Each row is a point on a landscape with many valleys, with its height.
A ball rolls from a point to the lowest of its 2 nearest points, and stops where none of them is lower. Distance is the straight distance between rows; heights are no part of it.
<1003> h=6.97: [172  85  90 137 111  89 121 105 125 155 146 227  64  69  99 108 141 135
 125 135  92 138  93 126 155 112 157 163  95 102  89 123 142 116  64 128
  80  72 183 139 120 125 103 149]
<835> h=7.18: [147  84  63  94  82  77  80 137 117 120 163 170 108 133 138 158  94 117
 132 191  66  73 128  90 145 103  70 121 139 186 144  77 114  94 139 110
 160 124 152  93 124 135 142 145]
<1100> h=7.33: [156 127 105  75 134 124 159  89  85 119 126 203  92 125  86 135 163  92
 131 140 115 160 127  84 148 143 122 170 121  81  86  81 189 133 153 159
 148  52 138 183 124  94 136  86]
<185> h=5.61: [147 111 117 202 136 129 130 108 107 162 133  78 117 110 144  87 140  72
 154  95 103  79 116 132 129  89 113 136 115 137 182 108 154 101 132 129
 163 160 168 168 146 134 163 118]
<1234> h=4.14: [146 116 155 135 160 129 179  79 151 164 100 101 136 128 164  81 207 105
  88  77 180 147 114 184 166  80  93 154 142 135 154 145 200  81  99 150
  75 152  87 162 123 153 101 130]
<849> h=7.97: [137 142 111  77 153 144 164  78 134 125 138 117 129 131 158 140 147  64
  89 144 107 124 170  85 156 193  73 172 117 150 146 126 178 163 121 156
 153 116 101 163 132 151 143 105]
<593> h=3.21: [134 123 123 110 107  95 103 156 122 103 164 182 102 131 124 166 133 168
  83 175  66  83  75 113  69 141 138  68  92  87  71 159 118 148 158 112
 130 132 139  92 145 131  49 173]
<167> h=5.14: [127 203 204 146 167 112 114 172 167 118 128  81 163 140 142  97 128 136
 129 125 138 218  80 127 164 102 145 136 137 157 129 126  81 123 113 173
  82 117  62 113 122 119  73 114]
<771> h=6.44: [145  85  59 123 148 143 145  71 123 134 137 241 104 123 107  81 119 109
 175  79  98 146 157 105 118 117 125 166 142 139 107 135 156 104  68 126
 120 116 178 175 137 110 183 132]
<776> h=1.94: [130 156 113  84  76  75 133 175 127  70 169 145  93 151 145 161 147 141
  89 183  72  62 132  76 116 136 107 133 112 122 113  99 155 136 162 132
 129 111 103  69 113 155  20 199]
<440> h=2.73: [116  92 170 140 131 142 157 113 118 126 158  78 118 140 141  68 139  58
 150  48 139  85 158 150 172  75 131 129  88 197 189 157 131 127 100 140
 118 157 125 150 133 126 145 148]
<382> h=5.96: [123  42 139 146  91 113 158 128  82 107 139  77  67 149 117 135 132 100
 116 132 159  67 111 112 126  74 107 156 112 122 150 142 132 155 142 144
 133 129 138 122 113 133 115 182]
<1398> h=5.52: [103  78  85 139  98  96 133 129  94 149 120 121  79  66 140  94 123 153
 146 153 141 104 104 173 136 100 126 115 183 125 151 120  91 103  97 109
 116 121 146  86 107 145 149 192]
<286> h=5.70: [ 88 158 139 160 132 142  65 166 149 147 128  71 141 116 120 109  91 121
 124 104 132 131 117 148 142 116 169 112 111 118 170 166  84 112 113 112
 136 144 147 169 139 129 167 117]
<1437> h=5.86: [152  72 116 181 131 126 138  95 116 120 133  96 112  93 156  86 120 109
 156 137 125 141 115 127 140 115 115 134 140 157 180 127 139 107  99 114
 145 137 185 121 131 142 183 133]
<1449> h=4.87: [ 99 233 138 158 150 173 120 147 133 164 104 104 147 112 140 130 142 137
 180  83 101 124 124 132 155 129 144 160 113 117 153 137 114 138 149 138
 127 148 123 137 112  95 132 138]
<350> h=4.56: [138 146 179 157 163 138 152 115 165 144 121  79 173 157 141 103 169 101
 133  75 186 160 120 167 187 105  88 141 132 163 163 135 172 102 104 134
  87 161 102 140 117 141  81 114]
<529> h=4.53: [102 230 120 155 121 195 173 110 125 166 104 148 175 133 139 139 169 142
 153  60 106 148 158 139 132 162 146 154  97 112 121 114 139 163 133 139
 118 121 138 148 129 108 133 115]
<668> h=5.15: [ 98 150 133 133 132 140 130 163 109 111 162  94 144 176 108  89 109 177
 112 117 169 146 114 161  88 147 204 125 136  70 118 155  82 167 172 146
 134 115 103 143 130 124 109 131]
<419> h=8.40: [116 148 131 158 137  69  78 150 167 126 130 100 144 156 154 174  95 123
  85 185 125 131 111  76 119 133 112 119 157 166 127 101  86 123 154  90
 138 151  95  86 143 163  94 103]
<527> h=5.35: [120 185 148 143 161 116  99 155 125 115 139  96 146 125 126 120 108 148
 131 149 128 179  62 140 145 121 135 132 152 144 159 146  73 116 149 143
 118 109  99 118 161 114 102 133]
<827> h=7.37: [110 178 161 167 135 138 125 157 112 167 140  97 134 174 122 130 172 144
 119  88 121 130  88 129 118 111 186 133  94 112 128 127 108 181 128 156
 141  89 147 153 139 104  86 125]
<322> h=4.81: [120 148 133 146 113  91 123 157 134 113 130  99 125 138 108 138 112 147
 110 180 144 142 106 144 115 160 155 130 125  77  85 124 110 157 168 134
 147 101 111 111 128 125  77 133]
<839> h=4.19: [115 182 133 155 143 181 172 112 126 156 116 143 137 147 157 106 175 129
 145  27 112 150 147 161 140 134 181 151 101 132 136 161 142 180  75 162
 103 130 148 162 131 106 141 140]
<999> h=9.18: [119 217 192 148 127 145 141 140 111 151  96  87 142 146 127 169 143 134
 108 154 137 162 102 124 160 147  98 110  85 138 129 126 133 136 164 113
 147 108 130 127 138 116  75 131]
<1264> h=6.21: [138  49 100 169  91 104 163 110 104 124 129 134  74 123 107 133 122 128
  99 142 188 125 127 153 101 102 108 165 130  95  97 124 127 161 115 115
 125 138 146 134 126 129 132 155]
<917> h=2.02: [134 126 106  78 142 138 136 146 116  83 168 147 162 143 120 130 130 172
  97 168 117  82 134 107 112 168 113 100 135 150 130 137 165 101 171 124
 120 123 111 113 143 157 107 113]
<884> h=8.88: [165 180 174 113  89  90 114 196 150 106 142 123  92 112 113 154 155 180
 105 162  71 128  68  73 143  80 128 119 122 120 122 114 137 124 145 106
  90 122 108  40  96 170  17 186]
<219> h=2.77: [ 91 184 114 110 112 229 173  90  98 133  79 137 130 160 127 113 112 105
 173  54 143 148 189 135  89 133 167  93 109 126 162 120 161 110 127  91
 137 152 214 188 157 145 210  83]
<1272> h=5.78: [102  55 133 136  92 108 159 127 121  82 164  75 104 123 130 108 127  93
 136 125 168  68 162 113 122  81  83 144 148 148 127 133 130 136 149 159
 140 166  96  87  93 144 123 175]
<105> h=4.70: [113 153  72 145 108 114 112 120 143 157 191 202 150  90 122 107 126 186
 147 113  71 115 112 141 149 159 176 133 104 111  86 151  85 173 101 108
 127 158 156  87 136 134 109 161]
<520> h=3.84: [114 172 141 154  94 178 119 118 143 119 108 147 149 135  93 170 136 109
 117  91 161 162 137 153 146 153  99 149  93 129 135 177 121 151 148  93
 135 182 122 157 139 133 135 101]
<1326> h=6.26: [141  72  80 121  97  94 138 127  91 124 164 143 141 142 137 111 106 160
 165 186 116 163 118 129 125 120 114 103 160 165 144 102  78 145 132  99
 154  84 183  82 149 154 169 157]
<852> h=7.51: [165 111 181 130 162 137 115 118 178 123 114 137 156 153 129 155 156 115
 136 108 150 166 128  83 140 145 144 165 124 127  72 122 173 125 119 140
 119 119 115 120 100 112 101  72]
<1263> h=7.96: [170  77 186 106 145 100 122 189 163  96 161 107 141 148 117 172 148 152
  93 142 122 141 110  94 148  97 138 159 138 174 139 114 124 168 126 141
  63 153  89  80  98 165  75 133]
<482> h=0.98: [128 119 105  80 110 101 147 151 108  91 152 155  86 133 132 131 139 147
  86 170 115  84 124 101 117 138  98 114 125 141 103 115 148 115 137 137
 117  93 120 115 121 147  92 178]
<632> h=6.96: [134 152 125  66 138  87  93 131 155 135 129 114 151  94 156 185 143 116
  72 179  72  94 149  92 161 140  67 102 162 152 134  86 152 113 138 128
 106 150  96 111 103 141 109 125]
<301> h=2.38: [169 119 150 146 105  77 151 144 160 112 170 144 149 101 137 127 145 135
  43 141 124 157 133 181 105 179 147 129  95  92  77 166 136 175 100 140
  89 148  88  94 126 184  35 145]
<53> h=7.84: [114 163  88 174 128 123 136 123  89 127  94 120 102 117 109 125 154  89
 164 140 155  97 126 144 112 131 118 165 123  85 117  83 154 122 184 161
 165 112 124 128 144 100 113 113]
<1102> h=3.56: [122  77 126 143 135 145 177  63 121 155 138 158 109 150 144  77 157  84
 101  33 125 111 169 161 112 103 152 150 118 155 163 184 144 148  47 149
  88 135 111 195 134 122 189 137]
<395> h=6.36: [115 138 113 106 113  82  92 153 158 128 127 114 141  96 136 182 122 165
 104 184  90 109 130  85 158 116  98 112 184 130 118 101  96 129 133 108
  94 163 100  68  81 133 128 171]
<808> h=6.37: [167  83 122 122 138 110 186 120 123 109 136  76 145 143 144 105 165 127
  98 153 168 164 154 130 135 158 140 150 155 140 132 115 155 151 126 138
 110 127 104  98 105 192 121 116]
<141> h=6.18: [125  85  71 133 119 143 129 116 141 121 156 183 124 140 106 107 105 136
 165 119 133 124 141 102 117 127 103 152 130 176 112 116 126 112  90 110
 143 124 170 135 124 138 172 129]
<595> h=7.22: [162 125 144 142 133 106  65 143 137 146 109 122  95  73 108 139 138 101
 111 145  96 128  67 153 123 129 176 127 110  80 128 149 133 102 126 141
 115 106 161 159 145 129 111 108]
<252> h=2.83: [104 135 134 119  86 190 171  81  94 121 114 124 120 151 117  88 113 131
 110  75 172 142 179 196 123 149 137 102  99 132 168 191 124 147 114  87
 134 148 142 178 153 145 194 123]
<759> h=8.18: [168 103 165 136 119 108  69 166 188 131 118  95  92 151 102 218  90  72
  98 125 122 105  89  89 131 129 139 187 150 127 141 135  93 161 130 129
 118 142  99 130 132 140 138  89]
<732> h=4.29: [139 141 133 142 112 128 137 119 126 125 128 162 138 124  86 157 148 126
  87 124 131 137 104 157 146 122 100 123  96 133 105 151 124 153 130 112
 113 131 116 164 136 119 105 125]
<424> h=3.97: [118 116 113  60 112 156 138 102  90 139  76 113 117 118 151 128 101 112
 159 171 134 135 196 125 135 155  76  86 132 148 147 106 148  97 136 124
 193  64 155 152 110  96 213 122]
<15> h=5.16: [108  80  78  97  79 125 149 110  88 165 110 142  66  79 112  96 114 156
 137 140 138  93 154 185 132 128 141  99 137  93 142 148 108 121  89 107
 124  81 144 132 100 104 199 174]
<739> h=2.78: [113 100 124  56 147 170 141 109 109  73 139 172 155 156 143 118 102 142
 130 136 119  79 180  82  95 160  90 103 126 160 127 152 155  98 170 126
 163 140 108 120 134 123 144 126]
<551> h=7.10: [147 109 101 146 119 103 100 131 127 169 130 161  76  82 106 128 147 128
 104 126 144 109  90 181 119 121 182 136 105 103  94 131 109 116  71 135
  93  78 168 152 152 129 119 149]
<757> h=4.23: [155 161 123 107 161 182  88 159 153 160  99 136  99 120 118 148 147 124
 144  99 135  96 103  98  95 133 147 173 142 112 132 155 164 103 129 166
 127 102 150 166 125 124 134  96]
<730> h=3.68: [156 103 108 165  89  49 147 127 127 111 143 140 147  65 121 140 115 120
  49 152 162 179 128 206 129 158 141 138 137  79  73 130  93 160 102 117
  89 152  97 108 153 169  80 136]
<723> h=5.31: [ 94  90 159 115 122 144 165 132  88 104 163 100 147 199 104 105 108 171
  98 112 182 102 139 149  89 134 140  70 126 112 128 162 104 162 163 108
 157 129 115 155 146 122 124 129]
<642> h=4.95: [ 92 202  81 143 153 174 139 103 100 187  90 142 174 122 142 119 136 129
 174 124 110 127 130 149 114 166 117 112 165 104 147  72 135  99 146 140
 143 118 160 144 155 116 158  88]
<716> h=5.30: [170 124 208 142 176 156 119 135 118 180 101 110  71 147 124 166 182 111
 118  78 136 131  93 132 126 105 103 128  89  93 147 180 201 129 152 160
 125 129 150 183 119 112  66  94]
<1057> h=7.03: [172  82 118 112 132  90 140 103 127 121 123 164  98 119 117 130 151  94
 114 153 118 128 121  85 158 140 119 178 103 113  90 112 190 116 124 146
 122  74 137 162 104 132 111 117]
<1043> h=7.98: [126 155 120 159 138 119 125 132 107 124 116 115  99 124 104 104 177 108
 143 128 153  99  72 155 116  78 122 154 149 109 128 107 134 112 144 182
 123 106 100 128 146  85  89 128]
<1028> h=4.67: [160 156 140  76 161 152 136 141 134 133 114 115 105 136 118 130 163 119
  99 132 147 110  87 121 122 138  95 146 129 116 157 161 192  91 136 147
  93 124 107 174 143 157 107  92]
<81> h=8.60: [133 181 154 152 139  79  88 171 177 144 125 116 131 146 150 158 111 154
  78 166 100 154  97  75 118 153 134 120 136 131 108 154 100 151 144  80
  96 144  84  69  99 178  54 138]
<756> h=2.63: [149 105 118 114  89  59 106 163 142  76 154 138  94 128 135 175 120 142
  96 178  84  73 125  97  97 142 143 127 121  90  93 129 119 161 150 118
 113 170  99  73 104 152  45 183]
<352> h=2.45: [143  84 177 120 145 159 121 129 156  77 161 101 149 140 114  82 117  95
 166  71 126 116 140 124 178  85 122 138  98 161 168 124 157 114 131 134
 132 170 118 162 124 116 132 120]
<1269> h=4.40: [107 127 128 174  98  72 136 139 125 114 132 110 119  89 111 112 103 134
 103 160 166 154 119 192 138 125 158 127 117  80  85 150  71 156 118 132
 119 126 108 117 121 127  77 167]
<605> h=4.89: [128 178 189 128 158 130 139 150 162 119 134  68 175 125 142  92 156 135
 152 106 155 160 102 125 210  73  89 130 141 186 145 117 127 105 128 147
  70 140  89  99 125 137  81 143]
<32> h=5.89: [109 112 142 129 123  80 107 151 127 126 121  91 135  95 152 145 117 169
  97 187  99 147 117 141 120 122 126  93 175 100 129 137  62 138 139 139
  96 156  77  85 107 123 121 166]
<1418> h=2.03: [124 111 136  89 130 162 143 117 132  81 139  88 166 114 126  73  89 113
 154  93 112 100 164 137 180  88 117  94 139 148 186  88 149  90 142 122
 149 143 103 148 116  93 191 117]
<1026> h=4.96: [131  68  88 109 141 140 169  72  95 125 128 115 126 107 161  76 124 109
 122 138 113 133 165 143 109 158 116 117 197 110 159 105 145 118 126 155
 165 111 110 118 132 142 197 111]
<1251> h=5.06: [192 178 189 102 167 141 106 143 162 159  85 120  78 128 120 161 182  95
 118 116 156 132  76 123 140 102  83 158  80 106 149 168 204  96 135 155
 126 128 100 162 127 145  58  72]
<587> h=7.69: [148 102 196 119 192 144 120 147 189 111 129 108 183 166 137 132 143 146
 152  89 144 188 139  95 138 138 151 127 141 129 122 155 151 122 117 159
  83 167  95 108  89 129 106 101]
<1423> h=2.53: [ 90 123 128 127  88 135 144  80  93 107 103 142 153 110 118  95 119 132
 150 116 153 179 163 193 146 124 123  69 120 143 128 137  73 126 100 108
 151 123 122 125 146  96 195 145]
<1348> h=6.05: [133  93 130 144 138 146  87 163 147 114 125  83 117 154 129 142 101 124
 116 136 164  97 125 109  78 151 130 139 143 115 130 174 139 114 144 133
 137 148 131 125 113 165 136 104]
<406> h=8.28: [160 138 162 122 147  87  66 156 169 111 108 103 116 182 143 216  82  99
  98 166 126 102  96  53 104 136 134 166 144 156 124  97  95 146 161 107
 168 119 102 102 144 130 113  88]
<774> h=3.64: [127 140 144 129 162 177 190  76 130 136  75 104 142 139 162  49 177 120
 145  51 170 147 160 181 153 117 131 131 132  98 151 134 210  61 117 120
  96 160 104 164 125 136 140 110]
<824> h=3.89: [126  97 120 167 121 151 187 102 129 173 163 141 121 157 134  98 158 128
 105  31 135 135 148 172 131 135 192 168 110 131 142 164 120 199  64 158
  92 128 141 173 124 130 161 145]
<751> h=7.31: [134 157 132 163 131 108  56 173 132 154 141 129 108 135  99 144 134 110
 115 105  95  85  78 137  93  99 196 137  86  99 122 126  90 148 137 154
 138  88 152 172 153  84 102 122]
<1232> h=3.57: [115 108 138  83 168 151 147 115 129 103 115 112 163 132 172 144 125 138
 140 154 114  97 183  67 129 155 105 129 153 124 126  97 169 114 158 174
 155 120  88 119 103 102 152 110]
<1095> h=5.44: [ 85  97 189 104 141 145 172 120  75  83 147  93 149 179 123  97 140 137
 108 126 167  86 157 131 140 124  96  68 109 143 147 150 153 125 182 114
 142 139  82 128 120 113 100 138]
<875> h=5.00: [104 166  79 150 125 144 127 105 132 162 170 190 167 126 110 105 132 164
 109  97  91  91 119 168  95 162 149  97 119  95  77 147 106 138 127 119
 144 174 140 144 174 133 118 122]
<945> h=5.59: [ 91  90 165 138 138 116 145 118  98  91 157 100 146 174 159 104 146 109
 152  96 153  48 158 119 110 101  99 113 122 148 129 134 149 144 163 182
 159 146  84 111 116 101  97 160]
<901> h=5.45: [108 119  96 171 141 139 129 101  94 153 141 119 138 127 125  96 151 103
 143  73  97  71 139 146 101 103 150  91 121 117 162 106 124 125 128 151
 156 157 145 174 143  90 172 119]
<420> h=3.48: [146 179  42 113  79 110 100 146 140 167 127 207 112 118 108 173 111 132
 140 183  83 132  77 133 124 169 103 133 150 130  99 117 108 130 148  68
 128  85 152  76 154 164 109 129]
<204> h=4.50: [111 194  86 156 167 157 110 128  89 159  98 123 148 103 161 122 106 125
 215 137 102 166 113 131 136 143 111 114 150 153 171  96 111  98 146 126
 174 102 177 120 166  91 180 121]
<230> h=6.74: [168  73  82 111 131  99 130  71 133 134 125 225  92  83 102 117 134 106
 127 137  87 143 149 101 164 130 118 185 129 104  98 127 169 100  92 123
 109 109 153 177 111 125 162 129]
<789> h=2.34: [113 149 122 104 100 217 190  96  94 101  90 147 109 135 121  93 109 131
 165  47 151 188 165 178  85 113 162 106 144 127 155 158 128 128  92  89
 162 150 173 167 163 132 246 105]
<370> h=2.76: [108 126 121 116 107 155 118 168 149 115 119  94 128 188 116 165  68 145
 144 149 172  87 139  68 116 120 114 167 144 133 116  69 136 129 175 122
 179  89 144 115 101 108 151  98]
<83> h=4.43: [116 142 144 155 114 114 108 134 156 126 185 151 140  89 133  96 147 173
 119 125 101 117  99 140 152 131 160 134 103 137 102 162 104 136  99 121
  92 150 121  78 127 158  68 162]
<116> h=6.53: [122  95  83 138  71 130 128 120 103 143 127 158 129 159 123 160 102 163
 189 182 158 158 127 115  89 118 104 117 130 128  92 103  74 147 149  87
 194 106 169  86 147 119 164 155]
<677> h=7.32: [150  91 164 124 146 102 123 106 153 117 145 140 163 139 115 137 141  88
 103 123 130 127 146 119 126 145 155 129 101 134  67  94 129 151  94 169
 124 101 107 155 138  86 112  93]
<855> h=5.68: [137  85 103 118 156 134 190  66 130 131 119 112 162 139 180  85 158 122
 120 131 149 174 169 129 130 172 130 133 173 147 138  89 168 111  96 143
 113 113 138 127 122 163 157 113]
<203> h=3.17: [100 191 134 122 149 206 195  81 111 158  82 141 133 158 142  88 154  99
 130  33 133 138 165 152 146 130 149 126 112 106 169 105 206  89 126 107
  99 150 164 208 146 128 177  96]
<200> h=5.33: [152  72  88 117  85  77 117 170 134 136 165 152  81  53 125 159 107 157
 132 165 106 110 138 134 119 134 170 147 131 107 125 129  76 157  72 121
  57 163 131  65  90 176  99 204]
<1211> h=2.55: [125 161  64  84 121 110  82 147 129 124 107 166  98 104 125 175 107 132
 115 210 107 100  97 114  87 165  94  99 154 129 121 142 132 100 160 100
 137 112 142  94 149 157 117 129]
<1386> h=9.32: [ 99 208 175 128 176 177 154 129 110 146  79  75 157 156 157 157 119 156
 170 153 162 152 143 102 158 146  82 111 130 147 145  83 134 119 182 125
 158 123 130 120 120 110 116 116]
<522> h=6.98: [126 120  65 111 112  86 107 116 118 122 153 196 123 158 128 160 119 125
 146 191  96  99 116  75 143 128  84 129 140 163 103  47 148 100 172  89
 166 106 157  86 140 127 120 106]
<1180> h=3.38: [107 143 162 109 138 133 150  83  99  90 108  96 166  99 159  97 108 123
 153 137 116 167 170 178 150 159 108  23 121 176 170 167 104 119 127  93
 140 142 113 126 152 101 156 141]
<425> h=5.85: [118  84 147 149 149 123  87 148 158 146 128  70 143 129 129 107 104 135
 124 124 138 101 114 128 118 103 154 115 128 116 149 135 121  96 117 132
 116 148 141 136 108 125 151 127]
<336> h=6.73: [158  59  58 152 115  67 124 106 138 140 164 191 140 137 111 140 112 134
 122 182 129 133 124 110 121 139 125 119 144 154  70  60 118 133 117  94
 130 108 158  94 145 139 110 115]
<1354> h=7.52: [143 121  99  38 134  94 118 115 153 128 129 146 109 117 157 169 140  83
  70 196  91 102 168  65 141 176  76 142 145 160 128  96 167 125 128 143
 136 108  97 142 113 153 143 111]
<339> h=7.61: [126 152  98 127 124 156 179  92  65 126 110 170 119 132  95 127 162 105
 131 127 166 130 146 138 124 142  95 165 110  92 122  65 191 126 168 148
 150 105 138 182 129 113 142  88]
<1173> h=1.95: [100 127 117 153 116 146 142 150 107  83 130  91 126 140 129 130  92 107
 163 156 187 118 133 133 118 103  89 148 167 133 140  75 116 112 142 144
 200  95 125 120 129 112 169 115]
<826> h=6.47: [124  88  69 146 131  86 140  68 134 164 142 201 121 161 121 106 139 116
 121 155 138 133 149  86 140 118  97 133 103 171  80  84 144 115  88  99
 123  87 169 152 143 120 148 137]
<1416> h=5.58: [112 128 175 106 173 106  93 151 111 115 116  96 147  98 162 123 102 148
 122 166  98 181 102 144 108 137 140 101 156 123 144 176  46 118 142 174
  99 139  70 124 145 120 128 131]
<1403> h=5.84: [147  97 110 133  95 127  85 178 153 100 145 130  86 127  91 159  81 137
 135 137 149  96 117 105  90 136 172 172 116 103 114 162 103 133 136 115
 131 122 136 111 111 140 135 133]
<1213> h=9.43: [124 119 181 141 185 168 154 118  94 132  89  70 146 175 142 136 139 156
 141 127 178 148 133 110 141 120 111  84 126 134 156 105 171 103 167 122
 147 121 148 144 124  96 128 102]
<12> h=7.85: [152  83 180 108 155 132 107 195 178  94 147  99 164 135 115 150 103 178
 124 135 130 176 146  88 141 115 150 153 157 162 139 143  94 150 121 137
  68 159  90  97  84 149 141 115]
<972> h=4.09: [119 154  85 146 150 106  61 122 111 176 103 139 138 100 153 149 110 124
 172 169  94 136  93 135 124 134 112  97 161 152 125 103  81  98 129 119
 155  82 171 104 167  97 144 115]
<35> h=6.46: [138  46  94 177  74 115 177  81  87 141 147 168 105 127  83 120 106 142
 127 117 174 149 147 167 117  79 103 134 110 110 111 114 113 165 105  95
 159 134 173 174 135 111 191 155]
<155> h=3.53: [129 181  81  79 153 135  82 126 123 182  94 153 148 116 168 185 103 130
 143 194  93 133 110  99 112 176  98  82 153 146 135 114 132  80 145 108
 164  84 165 112 164 143 136 106]
<303> h=5.90: [120  63  77 142 106 111 142 105  87 139 128 137 125  95 142  88 121 147
 141 162 146 156 131 159 151 119 106 109 153 156 164  87 118 107  93  72
 126 122 181  97 126 163 183 165]
<1046> h=3.51: [182 121 174 135 105  91 125 150 170 105 141 164 149 120 104 187 105 129
  73 153 113 167 128 127 109 166 149 144 104 106  51 177 107 189 127 128
  95 162  69  84 118 156  58 110]
<834> h=3.13: [113  65 160 157 150 141 159  76 137 120 138 126 142 162 132 108 144  77
 106  57 167 126 175 149 158  88  91 137 127 189 150 163 137 136  68 148
  90 169 104 160 111 119 163 136]
<1446> h=4.71: [ 91 109 120  74  86 167 142 115  87 155 103  98 103 116 128  91 102 166
 146 139 143  88 177 143 114 138 128  70 130 127 149 137 117 104 136  86
 164  80 136 130  98  99 217 148]
<924> h=8.97: [155 200 188 108 101  96 135 179 158 129 109  80  86 108 124 130 175 146
  91 156 136 135  64 103 182  62  98 125 104 105 124 116 185 103 135 139
 110 113 103  96  91 147  26 178]
<695> h=6.70: [133 118 105 180  72 146 162  95 111 158 111 157 118 145 107 161 133 149
 162 130 153 163 142 122 132  86  73 153  99 152 106 120  99 169 130  89
 168 129 173 130 123 106 172 152]
<386> h=5.51: [107 177 108 165 144 154  62 134 145 148 108 118 161 102 122 135  84 107
 154 121 106 151 123 129  89 126 141 108 149 119 126 130  90 101 133 130
 173 173 149 163 173 124 183  80]
<1445> h=5.29: [ 84 193  87 172 130 174 110 121 119 163 104 129 165 146 127 127 109 127
 153 117 118 115 146 125  67 132 134 131 142  85 126 105 114 125 165 120
 181 171 147 142 150 135 154  92]
<65> h=7.47: [143  83 164 135 110  45  96 134 164 110 159 131 135 136 123 145 126  76
  68 143 103  75 151 111 124 138 146 125  70 113  74 115 135 157 112 154
 133 128  97 131 120 123  48 113]
<295> h=3.33: [113 129 157 112 120 177 165 118 129  86 126 149 145 159 105 121 142 134
 125  70 156 159 166 165 141 167 122 104 105 133 134 214 147 152 120 113
 106 161 110 156 112 132 138 124]
<1321> h=4.08: [ 86 154 180  93 155 130 104 146 140  98 171 104 145 128 144  52 111 148
 150  73  92 124 135 179 135 144 222  68  95 139 179 220  92 136 107 129
 113 159 121 134 152 124 123 141]
<1008> h=4.22: [103 144 180 130 151 133 118 161 167 125 174 114 161 126 130  66 137 145
 143  72 113 149 104 161 149 123 199 133  98 119 137 193  90 146 105 154
  88 162 104 125 113 142  77 143]
<250> h=9.07: [130 225 188 137 127  92  99 167 154 135 115  81 120  91 120 127 135 128
 117 163  97 150  73 125 190 111 111 122 100 114 112 110 130 115 160 129
 136  86 104 103 115 107  65 138]
<1083> h=5.63: [165  59 115 107 113 121 118 192 159  96 158 131  95  88 109 136 104 170
 158 153 120 123 131 114 122 127 175 190 127  99 123 146 106 145 112 137
  80 137 120  73  73 162 108 157]
<837> h=4.82: [117 106 115 112 119 123 113 119 146 125 117 173 137 100 115 167 135 138
 105 148 154 139 129 132 122 126 108 116 144 155  86 155  99 140  89 131
  99 136 104 133 127 108 147 127]
<890> h=4.25: [118 120 108  83 163 166 136 115  93 108 107 127 136 110 154 113 137 111
 169 114 113  85 165 122  87 144 120 136 178  98 129 112 162  93 149 172
 168 129  88 129 133  97 178 107]
<147> h=4.88: [132 198 120 132 159 203 126 112  96 129  75 123 127  94 150 137 111 125
 235  93 109 194 133 139 130 118 149 106 143 123 173 108 140 102 137 112
 164 143 200 149 164  87 199  97]
<1253> h=3.39: [108 118 117 127 117 154  95 140 149 149  99 124 141 160 104 174  81 141
 132 154 180 135 148  86  70 133 136 148 157  97  64  84 120 133 144 129
 183 125 160 136 117 108 173  78]
<447> h=5.24: [116 139 110 198 146 125 125 116 128 161 153 124 149 126 120 107 163 108
  92  78 104  87  98 168 100 131 152 132 110  83 119 136 143 125 134 146
 137 167 127 157 159 119 108 116]
<432> h=4.99: [131 121  65 117 102  88 104 163 150 147 172 192 119  77 115 142  88 164
 142 131  89 111 113 140 127 155 152 146 151 126  99 146  57 163  77 137
  82 152 115  73 127 136 118 166]
<806> h=5.13: [ 78 235 125 149 139 202 148 131 109 149  88 119 144 109 133 109 132 155
 207  56  97 172 157 152 160 116 170 107 109 102 184 119 120 117 143 120
 132 165 154 155 117  77 188 123]
<475> h=2.97: [128 106 133  93 131 133 134 121  98 109  88  89 108 112 134 132 120 101
 150 164 169 142 146 133 134 128  96 126 134 151 153 117 130 127 130 149
 165  47 129 134 128  90 166 135]
<675> h=3.88: [100 112 166 113 141 116 120 138 123  72 149 108 168  98 147  66  97 161
 154 132  93 152 137 161 147 134 171  37 114 164 194 164  89 103 125  83
 112 150 124 116 143 130 137 132]
<534> h=8.78: [154 176 160 125 122  80 108 187 166 138 123 120 100 163 145 183 135 173
  76 160  96 105  83  55 126 115 128 125 148 161 120  96 119 150 127  75
  86 113 119  41  91 168  36 174]
<1316> h=3.90: [147 146 136 108 158 179  66 143 162 137  95 150 141 156  93 178 106 116
 136 116 146  97 122  61  80 129 156 172 149 105  92 119 151  92 160 123
 140 118 144 149 123 121 144  61]
<1440> h=8.08: [171  98 167 150 131  95 108 152 169 141 137 115  93 152 134 183 140  86
 106 122 125 132  81  98 137 105 128 183 135 164 129 139 109 170 110 153
  84 146  96  90 119 148  73 125]
<179> h=1.72: [ 94 128 131 116  99 173 142 109 113  95  88 150 161 130 111 127  99 113
 159  92 158 185 188 170  86 124 152 100 124 131 115 122  98 131 103 122
 171 139 164 160 163  87 218  99]

Where does a ball stop that starts at each point below?
<1449>: <1418>
<35>: <301>
<1354>: <179>
<1213>: <301>
<185>: <179>
<116>: <1173>
<250>: <677>
<1403>: <179>
<1043>: <179>

Call two points neighbours if one is among the 2 nearest of the other. Go from one point of each pair to the other, from neighbour to neighbour, staying as low as possible. Name the highest point that can't be avoided.
<1173> / <301>: <695>
<179> / <1173>: <303>
<1211> / <1418>: <806>
